Each row is a point on a tangle of strands that fork, close into loops and nearly touch. The rows are in no order.
Two points are linked if the straight distance between their rows is under 7.59. Some points are linked to none.
Z977: [-1.65  5.21 -0.23  0.86 -0.36  2.40  3.72  0.39 -2.25 -2.32  1.89 -3.12
  2.53  1.85 -1.43 -2.41  4.30  4.36 -2.16 -1.38  1.03 -3.35  2.69 -2.07
 -1.32]
Z838: [ 1.37  0.20 -0.42  0.01  0.77  0.12 -1.55  0.15  1.62  1.68 -3.10  0.88
 -1.67 -1.78  0.17  0.72  0.24 -1.86  0.79 -1.96 -1.77  2.08 -0.24  3.54
 -0.52]
Z534: [-1.26 -5.55  0.26 -3.63  2.27 -3.11 -2.74  1.66  0.49  0.35 -3.55 -0.56
  0.93 -2.28  0.58  0.13 -3.27 -1.03  3.24  0.79  1.81 -1.83 -2.19 -2.68
 -2.55]
Z221: [ 1.69  1.60  1.08  3.31 -0.38 -1.58 -3.73 -0.72 -1.26  0.21  0.69  5.35
  4.08 -1.30 -0.36  0.52 -2.83 -2.95  0.03 -0.63  0.27 -0.61 -1.71  1.12
  3.14]
Z227: [-1.37  6.12 -0.85  3.80 -0.41  1.56  1.56  1.23 -1.41 -0.92  4.37 -0.86
  2.32  3.68  0.13 -0.50  2.64 -0.94 -2.55 -0.65 -0.42 -1.87  1.15  0.21
  2.82]
Z239: [ 0.85 -3.48  0.65 -1.58 -5.11 -2.78 -0.03  0.74  1.77 -2.33 -6.98 -0.32
  2.12 -3.44 -0.76  1.10  0.85  0.69  0.69 -2.95  1.76 -3.41  0.07 -1.82
  1.35]
Z904: [ 2.23  1.74  2.54  2.21 -3.38 -4.31 -1.78 -0.44 -0.71  0.24 -0.02  6.37
  5.59 -2.61  0.21 -0.34 -2.28 -0.84 -1.68 -0.78  0.59 -0.88 -0.69  1.45
  2.50]
Z443: [-1.55  2.34  1.61 -1.55 -0.16 -5.07  0.44  0.48  1.43 -0.93  2.53  1.04
  0.99  1.35  1.38 -0.32 -0.87 -0.34 -1.54  0.95  2.59 -2.90  0.18 -0.72
  0.83]
Z208: [ 0.93  1.10 -0.71  2.99  1.90  4.75 -3.17 -2.25 -1.45  2.71 -1.40 -0.06
 -0.55  0.06 -1.37  0.30 -0.51 -2.91  3.10  0.04 -1.94  0.06  0.85  3.07
 -1.72]
Z247: [-2.44  2.84  1.41 -1.91 -1.21 -3.06  4.01  1.24  1.77 -1.75  2.83 -1.74
 -0.46  2.04  0.41 -0.20  1.65  2.16 -2.55  1.33  2.72 -2.68  1.25 -1.64
  0.19]
Z264: [-1.94 -1.33  0.70 -0.01  1.19 -2.25 -2.02  0.28 -0.97 -1.13  1.99  1.12
  2.51  0.71  0.44  0.78 -4.01 -1.84  1.08  3.04  2.93 -3.15 -2.06 -3.82
 -0.25]
Z329: [-0.68 -2.65  0.73 -0.83  2.79  0.16 -1.30 -0.68 -0.95  1.30  2.67  0.48
 -2.10  0.38  1.39  0.49 -2.96 -0.98  0.71  3.03  0.36  2.37 -2.18 -1.11
  0.35]
Z765: [-0.01 -3.91  1.32 -3.29  1.79 -3.23 -0.64  0.38  0.59 -0.33  0.03  1.12
 -1.31 -1.79  0.98  1.02 -4.17 -0.30  0.37  1.81  1.72  2.05 -2.71 -2.40
  0.41]
Z395: [ 2.35 -0.14  4.60 -0.19 -1.13 -3.31 -0.23 -0.81 -0.32  3.02  0.69  2.47
  0.60 -2.28  1.93  0.02 -2.38  1.06 -1.21  2.12  0.07  1.95 -1.41  2.50
  0.46]
Z201: [-0.22  0.85 -0.75  2.67  0.34  2.61  0.19  0.16 -0.10 -0.04  3.14 -1.54
 -2.73  3.36 -0.83  2.94 -0.21 -3.07  0.53  3.11  1.25  1.17  0.17  0.56
  0.47]
Z769: [-0.14 -2.21  0.06 -2.03 -0.20  1.04  0.08  1.62  1.18  0.71 -5.75 -6.22
 -2.32 -0.89 -2.19  1.24  1.87  0.20  2.66 -0.82 -0.17 -3.21  1.43  1.18
 -5.03]
Z48: [-0.50  4.63  0.66  2.62 -3.41 -2.05  2.67  0.80  1.35  0.05  1.20  1.42
  2.75  0.99  0.59 -0.14  1.93  1.60 -4.06 -1.40 -1.43 -1.94  4.03  3.54
  1.93]
Z996: [-2.02  3.18 -2.29  0.36  4.77  1.14 -1.53 -0.14  0.40  1.20  2.00 -0.17
 -2.36  2.57 -0.74  0.33 -0.22 -3.80  2.12  0.41  0.11 -0.14 -0.55  1.96
 -1.38]
Z283: [-1.03  3.31 -1.71  3.27  2.76  1.41 -2.23 -0.37 -1.08  0.11  2.91  0.87
  0.99  2.37 -0.25  0.56 -0.20 -3.46  1.08  0.58  0.49 -1.91 -0.37  0.18
  0.54]
Z616: [-2.50 -0.19 -3.58 -3.42  2.18  0.32  1.66  2.32  2.04 -1.35 -2.88 -5.42
 -3.17  0.03 -2.02 -0.04  4.17  0.82  1.36 -2.66  0.19 -1.69  0.49 -1.00
 -3.41]
Z708: [ 1.00 -5.55  1.62 -2.33  1.30 -1.48 -2.34  0.87 -0.55  2.88 -3.91 -0.21
 -0.22 -3.53  0.25  0.50 -3.69 -0.52  3.24  1.97 -0.19  1.35 -2.82 -1.05
 -2.67]
Z216: [ 3.62 -1.99  3.71  0.72 -2.01 -1.07 -1.32 -2.19 -3.60  1.67 -1.24  4.14
  4.80 -3.82  0.93 -2.71 -1.79  2.58 -0.21  0.37 -0.31  0.62 -1.57 -1.26
  0.22]
Z560: [ 1.81 -2.02  2.39 -1.43 -5.43  0.01  2.88 -0.85  0.61 -1.48 -2.44 -0.77
  1.48 -1.21  0.45 -1.20  1.01  4.83 -2.36  0.38  1.44 -1.58  2.46 -2.20
 -0.36]
Z755: [-1.34  2.27 -1.25  0.62  2.45 -1.98 -1.23  0.15  0.35 -1.27  4.02  2.82
 -0.31  1.45  1.13  0.44 -0.81 -2.37 -1.61 -0.66  0.60  1.43 -1.41 -0.09
  3.68]
Z797: [ 0.13 -1.03  1.31 -1.73  1.70  1.10 -1.12 -0.86 -1.16  2.20 -3.90 -3.40
 -0.01 -1.22 -0.67 -0.77  0.52  0.93  2.33 -0.52 -0.51 -2.68  1.08  0.77
 -4.34]
Z272: [ 1.75  0.06  0.95  1.61  1.06  0.92 -1.64 -1.64 -1.83  1.11  2.29  3.56
  0.14 -0.47  1.55 -0.25 -1.64 -0.63 -0.89 -0.46 -2.68  4.90 -1.99  1.97
  3.77]
Z771: [-0.06 -3.13  0.76 -2.06 -4.21 -3.64  1.70  0.74  2.43 -2.74 -3.52 -0.08
  0.63 -2.13  0.49  1.93 -0.62  0.63 -0.62 -1.13  3.11 -2.03  0.28 -3.23
  1.79]
Z944: [ 1.89  2.05  0.37  1.86 -1.60  2.64  0.73 -0.53  0.01  1.96 -2.30  0.29
  0.80 -0.83  0.03 -0.26  2.55  1.96 -1.74 -2.44 -3.58  1.06  2.99  4.60
  0.06]
Z368: [ 2.59 -1.65  4.34 -1.88 -6.73 -6.45  2.91  0.22  0.52 -1.30 -2.18  5.33
  3.48 -4.48  0.87 -2.65 -1.69  2.57 -2.39  0.20  0.92  0.61 -0.84 -0.47
  1.65]
Z630: [-2.35  3.93  0.44 -0.80 -4.09 -4.00  3.65 -0.16  1.49 -3.40  2.04  1.64
  2.95  1.33  0.73 -3.26  2.09  2.83 -3.23 -1.12  1.68 -4.27  2.58 -1.45
  2.08]
Z345: [-2.23 -0.87 -2.11 -2.43  1.26 -0.42  1.93  1.28  1.70 -1.60  1.13 -3.12
 -2.41  1.13  0.07  1.80  1.21  1.00 -0.34  0.22  1.64  0.05  0.08 -3.06
 -1.31]
Z858: [ 1.16 -2.36  0.47 -1.99 -2.85 -0.45 -0.16  1.99  2.65  0.06 -6.75 -4.28
 -2.88 -1.59 -1.66  2.75  2.34 -0.21  1.54 -2.84 -0.02 -2.12  0.99  2.17
 -1.93]
Z335: [ 0.53 -0.22  0.42  2.75  1.34  3.52 -1.55 -2.02 -0.61  4.04  0.81 -0.33
 -2.62  1.21 -0.93  1.13 -2.28 -3.01  3.11  3.13 -1.21  1.21 -0.03  3.44
 -1.72]
Z24: [ 0.53 -4.23 -1.03 -2.11 -1.30 -1.50 -2.24  1.67  1.12 -1.66 -6.70 -0.65
  0.79 -3.02 -0.22  0.99  0.24 -1.38  1.64 -3.51  0.54 -1.84 -0.80 -1.97
 -0.25]
Z656: [-0.51 -2.53 -3.31 -1.58  2.68  2.93 -0.47  0.80  2.36  1.95 -0.54 -2.59
 -6.89  0.88 -1.75  0.47 -0.66 -3.66  4.18  2.06 -0.97  2.48 -0.14  2.91
 -3.42]
Z645: [ 2.00  1.65  2.50  2.84 -2.87  0.31 -1.13 -1.97 -3.62  0.36  3.99  3.48
  6.15  0.41  0.77 -4.84 -0.09  2.91 -3.05 -0.39 -2.00 -1.47  0.16  0.08
  2.32]
Z180: [ 1.78  3.13  1.84  5.21 -1.65 -0.82 -2.08 -0.30 -1.38  0.92  3.82  3.82
  3.46  1.13  0.41  0.69 -1.47 -2.11 -2.35 -0.21 -0.81  0.04 -0.42  2.02
  4.37]
Z53: [ 1.93 -3.05 -0.97  0.28 -2.10  0.05 -0.45  0.84  2.36 -1.54 -3.50  0.49
 -2.42 -1.60 -0.49  3.82 -0.52 -2.32  0.74 -0.50  0.65  2.53 -0.02  0.29
  1.52]
Z566: [-0.07  0.79 -2.16  2.23  1.76  3.37 -0.98 -1.08 -1.92 -1.52  3.52  0.19
  0.80  2.43  0.08 -0.21  0.94 -0.46 -0.59 -0.49 -1.31  2.08 -0.96 -2.54
  2.85]
Z978: [ 0.25 -5.15  1.19 -2.31 -0.59 -0.86 -1.71 -0.14 -1.36 -0.03 -4.13 -1.15
  2.80 -2.06  0.56 -0.47 -2.26  1.26  2.20  1.70  1.55 -2.86 -0.26 -3.69
 -3.53]
Z828: [ 1.54  0.95  0.03  1.82 -0.09  1.28 -0.96 -1.45 -0.91  1.53 -0.37  3.11
  1.06 -1.39  1.52 -0.98  0.81  1.74 -2.08 -2.88 -3.78  3.65  0.39  3.17
  2.49]
Z740: [ 1.02 -3.35 -2.43 -0.86 -0.06  1.49  0.24  0.62  2.01 -2.22 -0.23  0.81
 -4.18 -0.36  0.12  3.27 -0.66 -1.69  0.12 -0.25 -0.14  5.39 -1.36 -1.10
  2.65]
Z495: [ 0.43  0.51  3.44 -0.58 -4.62 -1.97  2.61 -0.95  0.26 -0.99  0.08 -0.47
  2.11  0.64 -0.03 -2.26  0.32  3.67 -2.11  1.90  2.18 -3.59  2.67 -1.35
 -0.87]
Z163: [ 0.35 -1.48 -2.85 -0.42  1.95  1.94 -1.19  0.19  2.04  1.11  1.18  0.77
 -6.58  0.68 -0.96  1.17 -2.02 -4.81  3.36  2.38 -1.41  4.47 -0.53  3.05
 -0.10]
Z716: [ 0.24  0.19 -2.36  3.42  2.08  6.30 -2.07 -2.16 -2.67  0.83  2.88  0.48
 -0.43  2.08 -0.15  0.20 -0.27 -1.69  1.25  0.66 -1.37  2.70 -0.82  0.07
  1.74]
Z592: [ 0.66 -0.40  3.12 -1.29 -1.61  0.30  1.93 -1.42 -1.26  1.21 -0.21 -2.87
  1.34  0.32 -0.05 -1.64 -0.05  4.26 -0.65  2.62  1.61 -2.87  1.85 -0.94
 -4.02]
Z336: [-0.39 -0.63  0.60 -1.20  3.52 -2.63 -2.17 -0.24 -0.38  0.60  2.93  3.08
 -2.22 -0.68  1.37  0.79 -4.73 -3.10  0.94  1.40 -0.19  4.19 -3.44  0.92
  2.91]
Z398: [-2.35  2.91 -1.83 -1.40 -1.10  1.14  4.93  1.20  0.14 -3.35 -0.68 -4.19
  0.13  0.67 -1.49 -1.14  5.19  4.22 -1.66 -2.86  1.55 -2.64  2.42 -2.69
 -0.49]
Z43: [-0.51 -2.92  1.27 -1.09 -0.19  1.32  1.06 -0.03 -0.73  0.73 -1.44 -4.72
  0.36  0.31 -0.84  1.41 -1.16  2.56  1.36  3.12  1.79 -2.90  0.75 -2.74
 -4.05]
Z465: [-1.53  2.16 -4.94  3.21  2.63  6.13  2.34  1.48 -0.63 -1.75  2.00 -3.69
 -2.91  3.07 -3.40  1.79  2.39 -2.53  3.29  1.19  1.21  0.54  0.53 -0.53
 -2.76]
Z764: [ 0.27  2.59  1.11  1.95 -1.76  2.69  0.35 -1.67 -3.49 -1.54  3.72  0.76
  4.91  2.12  0.29 -4.40  2.16  3.70 -3.32 -0.31 -1.38 -2.26  1.42 -2.71
  1.52]
Z404: [-2.46  6.81 -0.23  0.83 -1.15 -1.31  3.75  1.31 -0.44 -2.28  2.32 -0.92
  2.68  2.17 -0.34 -2.70  3.64  2.93 -2.77 -1.22  1.37 -4.40  2.78 -0.73
  0.09]
Z937: [-0.05  3.06  1.60  3.78 -0.07  0.97 -0.49 -0.13 -0.90  1.51  3.08 -0.07
  0.36  3.15 -0.12  1.63 -0.75 -2.45 -0.52  2.74  0.95 -1.09  0.09  1.56
  0.71]
Z737: [-1.35  2.32  0.49 -0.72 -1.22 -1.23  3.41  0.88  1.52 -0.99  2.51 -0.78
 -1.10  2.00  1.23 -0.28  2.20  2.48 -3.87 -0.15  0.15  0.63  1.46 -0.49
  2.33]
Z450: [ 1.74  2.83 -1.31  3.06 -0.07  5.17 -0.62 -1.34 -0.86  1.63 -1.72 -0.12
  0.21  0.34 -1.27  0.46  2.70 -0.80  0.58 -1.80 -2.94  0.89  2.11  3.83
 -0.34]
Z905: [-0.52  3.38 -0.64  1.54  1.19 -1.35  0.19  0.92  1.73  0.43  3.50  1.75
 -2.43  2.01  0.76  2.06 -0.01 -3.29 -0.78  0.43 -0.51  2.25 -0.13  3.85
  2.22]
Z420: [-1.75 -0.06 -4.44  1.86  1.61  4.39  3.05  2.46  1.12 -1.59  3.55 -4.36
 -4.66  3.77 -2.59  2.55  0.71 -2.46  2.66  3.51  1.19  2.38  0.07 -1.21
 -2.28]
Z617: [-2.13  1.79 -1.88  1.68  3.95  2.14 -0.53  0.43 -0.67  0.92  4.96 -1.24
 -3.58  4.15 -1.01  1.20 -0.82 -4.41  2.54  3.12  0.52  1.57 -1.46  0.80
 -0.41]
Z871: [ 1.97 -4.56  2.73 -2.41 -1.09 -2.68 -1.87  0.83 -0.62  1.72 -6.17  0.53
  1.42 -4.69  0.43 -0.81 -1.04  0.13  2.09 -0.58 -0.18 -0.21 -2.26 -0.19
 -1.84]
Z253: [ 2.09 -0.68  0.76 -2.57 -0.91 -3.20 -0.94  0.33  0.80 -0.34 -3.56  3.38
  1.52 -4.03  1.76 -2.49  1.19  2.30 -2.19 -4.89 -2.62  2.89 -0.65  1.15
  2.27]
Z122: [ 0.22 -1.77 -0.92 -1.72 -1.34 -1.22  0.10  1.74  3.30 -0.64 -4.30 -2.11
 -2.96 -1.18 -0.86  2.94  0.71 -2.00  0.58 -1.42  1.07 -0.15  0.22  1.12
 -0.36]
Z506: [ 0.06  0.90  4.19  0.30  0.02  0.94  1.16 -1.44 -1.65  2.78  2.97 -1.60
  0.29  1.53  0.54 -1.26 -0.81  2.77 -0.78  3.10  0.03 -0.24  0.35  0.85
 -1.90]
Z49: [ 2.50 -3.77  2.60 -0.56  1.09  0.09 -1.71 -1.93 -2.83  2.18 -1.97  2.52
  1.62 -3.96  1.03 -1.45 -2.29  1.42  1.56  0.24 -1.51  3.11 -3.29 -0.96
 -0.23]
Z397: [-2.41 -1.08 -3.52 -1.29  1.69  1.17  3.73  2.29  2.49 -1.77  2.05 -4.21
 -5.22  2.72 -1.94  3.37  1.12 -1.12  1.39  2.33  2.32  1.55 -0.35 -2.40
 -2.16]
Z318: [-1.72  0.75 -2.39 -0.84  1.95  2.07  0.53  0.11 -0.70 -1.21  0.51 -2.92
  0.04  1.36 -0.67 -0.10  1.83  1.31  0.13 -0.50  0.66 -1.68  0.41 -2.96
 -1.48]
Z327: [-1.45 -4.42 -4.25 -1.74  3.41  2.99 -0.22  1.27  0.67 -0.81 -0.65 -3.48
 -3.29  0.83 -1.44  1.55 -0.45 -1.26  2.80  1.11  0.03  1.36 -0.82 -1.96
 -2.64]
Z916: [-1.80 -1.11 -4.66 -0.25  3.56  5.18  0.80  1.11  0.69  1.54  0.99 -4.04
 -5.90  1.67 -3.20 -0.06 -0.23 -2.78  5.42  3.15 -0.67  1.40  0.12  1.62
 -5.30]
Z821: [-1.56  0.59 -4.53  0.11  3.21  3.08 -0.65 -0.65  0.23 -1.99  0.97  0.47
 -1.96  0.90  0.31  0.17  2.17 -0.74  0.07 -2.53 -1.40  2.82 -0.55 -1.97
  2.03]
Z92: [ 1.13 -1.24 -0.02 -1.74 -1.34 -3.26 -1.39  1.54  2.78 -1.04 -5.44  2.46
 -0.48 -3.78  0.72  0.82  0.97 -1.03 -0.74 -4.58 -1.09  1.62 -0.58  1.74
  2.51]
Z331: [ 0.98  1.19  1.40 -1.67 -0.86 -0.13  0.29 -2.07 -1.39  0.64  0.29  1.48
  2.57 -0.59  1.63 -4.17  1.47  4.80 -2.98 -1.76 -1.70 -0.45  1.09  0.12
 -0.53]
Z147: [ 1.17 -2.67  2.78  0.08  1.31  1.18 -2.02 -2.34 -3.63  2.66  0.68  0.44
  2.19 -0.72  1.55 -1.94 -2.61  1.72  0.55  2.22 -0.37  0.54 -2.05 -1.44
 -1.14]
Z81: [-0.33  4.15  1.40  2.27  1.87  0.61 -2.29 -1.65 -3.36  2.29  4.75  1.19
  3.03  2.15  0.72 -3.22  0.35  0.71 -1.37 -0.32 -1.21 -1.98  0.05  1.65
  0.65]
Z657: [-2.42 -1.31 -1.14  0.97  2.01 -0.37 -0.64  1.38 -0.15 -0.33  1.98 -1.69
 -0.02  2.43 -0.98  3.16 -3.19 -3.15  2.46  4.32  3.01 -1.87 -0.90 -2.77
 -1.65]
Z881: [ 3.14 -1.78  4.90 -0.02 -5.40 -3.13  1.12 -1.52 -1.60  0.31 -1.20  3.87
  4.36 -3.18  1.17 -2.91 -1.38  3.30 -1.34  0.85  0.28  0.13  0.37 -0.89
  0.13]
Z433: [-0.45  2.39 -3.18  4.61  1.95  6.76 -0.39 -0.53 -2.66 -0.42  1.85 -1.81
 -0.52  3.37 -2.22  1.04  1.67 -2.28  2.34  0.44 -0.55  0.13  0.69  0.08
 -0.31]
Z602: [-1.72 -1.56 -2.10  0.54  3.00 -0.11 -2.28  1.25  0.95  0.46 -0.93 -0.75
 -1.61  0.55 -0.93  2.89 -2.83 -5.18  4.29  2.19  1.97 -1.79 -0.16  0.34
 -2.40]
Z205: [ 0.05  5.76  1.30  4.38 -0.85 -0.61 -1.02 -0.08 -1.81  0.61  4.37  1.98
  4.16  3.10 -0.02 -1.69  0.69 -0.94 -3.11  0.27 -1.06 -2.88  1.14  1.75
  2.55]
Z519: [ 0.71  1.76  1.97  1.57  0.67 -2.07 -1.15 -0.43  0.71  2.95  2.72  1.96
 -2.14  0.73  0.91  1.80 -2.55 -3.08 -0.36  2.36 -0.47  2.33 -1.19  4.82
  1.81]
Z989: [-0.18  0.97 -4.60  1.56  0.83  3.39  0.03  1.27  1.72 -0.66 -1.91 -1.71
 -3.88  0.62 -2.64  1.90  1.43 -3.80  3.30 -0.78 -0.24  0.23  0.81  1.95
 -1.36]
Z974: [-2.24  0.47 -2.24 -3.10 -0.91 -0.99  2.83  1.51  1.59 -3.20 -3.83 -4.20
 -0.89 -0.67 -0.94 -0.76  4.84  3.01 -0.47 -3.92  0.74 -3.16  1.38 -1.69
 -0.74]
Z154: [-1.86 -2.58 -2.79  0.00  4.42  4.64 -0.53 -0.09 -1.51  1.15  1.56 -3.31
 -3.00  2.02 -1.30  0.25 -1.01 -1.04  3.82  2.78 -0.87  1.46 -0.75 -0.80
 -3.40]
Z451: [ 2.35 -0.70  1.51 -1.25 -4.45 -3.86  1.13  0.25  1.01 -1.26 -2.56  5.16
  3.28 -4.01  1.88 -3.03  0.72  3.56 -3.22 -4.10 -2.27  1.68  1.01  1.18
  2.55]
Z561: [-0.54 -3.00  0.03 -3.36 -0.14 -3.65 -0.10  0.88  2.21 -2.06 -1.97  0.45
 -0.48 -1.89  0.83  1.23 -0.87 -0.12 -0.49 -0.86  1.87  0.26 -1.23 -2.62
  0.92]
Z384: [ 1.43  3.13  1.83  2.71 -4.03 -3.38  0.57  0.28  0.63  0.13  0.69  4.24
  3.81 -1.30  0.86 -0.11 -0.01  0.94 -3.12 -1.35 -0.93 -1.00  1.57  2.99
  2.33]
Z618: [-0.84  3.25  0.73  0.74  2.57  0.54  0.25 -0.73 -1.33  1.60  5.76  0.56
 -1.04  3.01  1.30 -2.01  0.90  0.23 -2.45  0.13 -2.36  2.62 -0.91  1.83
  2.65]
Z551: [ 0.73 -0.44  2.28 -0.18  1.98 -1.86 -2.58 -1.57 -2.21  1.73  2.42  4.16
  1.05 -1.39  1.86 -1.07 -3.15 -0.69  0.24  0.52 -0.91  3.17 -3.89  0.14
  2.51]
Z383: [-0.17 -1.44 -1.73 -1.45  2.33  2.09 -1.24 -1.42 -1.21 -1.02 -1.12 -0.49
  0.37 -0.78  1.10 -1.18  0.38  1.10  0.84 -1.39 -0.54 -0.28 -0.34 -2.56
 -1.01]
Z605: [-1.24  0.48  1.11 -3.23  0.08 -5.92  0.00  1.36  2.86 -1.48  0.47  2.19
 -0.90 -0.96  1.37  0.87 -1.50 -0.87 -1.12 -0.55  2.74 -0.68 -1.32 -0.20
  1.77]
Z798: [ 1.81 -1.66  2.91 -1.91 -0.86 -2.09 -0.56 -0.29  0.55  2.32 -3.86 -0.96
 -0.05 -2.82  0.31 -0.52 -0.67  1.01  0.76 -0.44 -0.11 -1.70  0.11  1.88
 -3.33]
Z784: [ 0.24 -4.09 -1.98 -1.27  2.21  0.91 -2.89  0.16 -0.10 -0.24 -4.38 -0.79
 -0.46 -1.71 -0.08  0.30 -0.39 -1.16  2.07 -1.91 -0.86  0.09 -1.13 -1.41
 -1.64]
Z109: [ 1.34  1.95  1.47  1.86  0.52 -0.26 -2.94 -2.58 -3.25  1.27  2.95  4.25
  5.06 -0.70  0.95 -3.49 -0.94  0.73 -1.79 -0.94 -1.94 -0.19 -1.30  0.40
  2.44]
Z570: [ 1.30 -1.30  0.88 -0.19 -5.07 -0.33  3.23  0.47  2.03 -2.09 -1.93 -0.22
  0.62 -0.58  0.37  1.71  1.74  3.71 -2.89 -1.07  0.21  0.29  2.75 -1.05
  2.01]
Z504: [-1.51 -2.97 -0.84 -0.93  0.94  1.84  0.84  1.29  0.85  0.11 -2.83 -5.33
 -2.03  0.44 -2.16  2.84 -0.28 -0.95  3.48  2.16  1.42 -2.63  1.00 -0.59
 -4.93]
Z379: [-0.90  1.90 -0.74 -0.33 -5.12 -1.01  3.79 -0.14  1.43 -3.91 -0.48 -0.54
  2.26  0.54  0.43 -0.53  3.12  4.02 -3.56 -1.85  1.20 -2.61  3.20 -1.86
  2.70]
Z54: [ 0.58 -2.63  0.58  0.49  2.03  0.67 -2.05 -0.69  0.56  2.84 -1.88 -0.65
 -2.15 -0.46 -0.59  2.15 -3.46 -3.27  3.45  2.94  0.37  0.43 -1.09  2.25
 -2.76]
Z103: [-1.14  2.47 -2.43 -1.64  0.81 -1.60 -0.18  0.27  2.06 -1.67 -1.47  0.96
  0.64 -0.63  0.43 -0.31  3.05 -0.02 -1.61 -4.80 -0.51 -1.13  1.08 -0.36
  1.24]
Z631: [ 2.34  0.47  2.24 -0.14 -2.06  0.89  1.56 -1.38 -0.69  2.21 -1.84 -0.28
  1.25 -1.52  0.91 -1.70  2.35  5.05 -2.46 -1.57 -2.69  0.72  2.45  2.41
 -0.96]
Z836: [-0.81  2.13 -3.05 -0.10  2.50  2.62  1.30  0.27  1.27 -0.27  1.86 -0.73
 -3.87  2.09  0.15  0.45  2.64 -0.67 -1.23 -1.57 -1.72  3.66  0.50  1.07
  0.49]
Z291: [-1.68  1.34 -0.47 -0.74  0.49 -0.78  2.66  1.15  1.83 -1.39  4.13 -1.38
 -3.33  2.63  0.91  2.27  0.95 -0.24 -1.66  0.80  1.14  1.81 -0.36 -1.34
  1.55]
Z311: [ 0.83 -0.02  5.00  0.33  0.41 -0.78 -1.12 -2.62 -3.45  3.81  4.06  0.67
  2.31  0.99  1.59 -2.43 -2.86  1.65 -0.98  3.41 -0.29 -0.07 -1.86  0.29
  0.03]
Z640: [ 0.28  2.10  0.43  0.68 -0.19  2.34  0.14 -2.10 -2.52 -0.26  0.51 -0.54
  3.52  1.10  0.17 -3.15  1.32  3.39 -1.67 -0.60 -0.66 -2.57  1.76 -1.45
 -0.82]
Z706: [ 0.78  0.12 -0.43  0.76 -1.60 -0.59 -1.07 -0.61  0.05 -1.86 -0.09  3.22
  2.79 -0.93  0.77 -0.33  0.30  0.45 -2.03 -1.72  0.08  0.07  0.05 -1.73
  3.14]
Z584: [ 1.64 -0.27  2.59 -2.40 -4.42 -7.07  1.55  0.97  2.04 -1.44 -3.21  5.25
  1.85 -4.90  1.01 -1.01 -0.89  2.25 -2.76 -2.77 -0.42  1.30 -0.44  0.99
  3.29]
Z921: [-2.33 -1.35 -3.29 -3.06  3.20  0.73 -0.14  2.39  3.36 -0.03 -3.16 -4.09
 -5.59  0.06 -2.10  0.52  2.50 -2.38  3.09 -1.88 -0.92 -0.34 -0.03  1.34
 -3.82]
Z952: [-0.09 -4.32 -1.68 -0.59  1.39  2.47 -0.28 -0.49  0.43 -0.84  0.38 -1.16
 -2.54  0.47  0.24  2.28 -1.77 -0.51  1.70  1.98  0.39  3.38 -1.04 -2.77
  0.19]

A piece is two or more points that can be reached from each other along the links. Count, over all rows, the pieces, the separate loops (a circle has one, a figure eight two, a Y none), the forks (points with three links) and the tips (points with one).
pieces => 3
loops => 2
forks => 8
tips => 10

Name the points in between on the shortest way along the links from the first point to the second, in order.
Z420 / Z764 => Z397 > Z345 > Z291 > Z737 > Z247 > Z443 > Z605 > Z561 > Z765 > Z329 > Z336 > Z551 > Z272 > Z828 > Z944 > Z631 > Z331 > Z640
Z450 / Z221 => Z944 > Z631 > Z331 > Z640 > Z764 > Z645 > Z109 > Z81 > Z205 > Z180
Z404 / Z561 => Z630 > Z379 > Z570 > Z560 > Z495 > Z592 > Z43 > Z504 > Z769 > Z858 > Z122 > Z53 > Z740 > Z952 > Z329 > Z765
Z163 / Z264 => Z656 > Z916 > Z154 > Z327 > Z952 > Z329 > Z336 > Z551 > Z272 > Z828 > Z944 > Z450 > Z208 > Z335 > Z54 > Z602 > Z657
Z584 / Z974 => Z368 > Z881 > Z216 > Z49 > Z147 > Z311 > Z506 > Z592 > Z495 > Z560 > Z570 > Z379 > Z630 > Z404 > Z977 > Z398
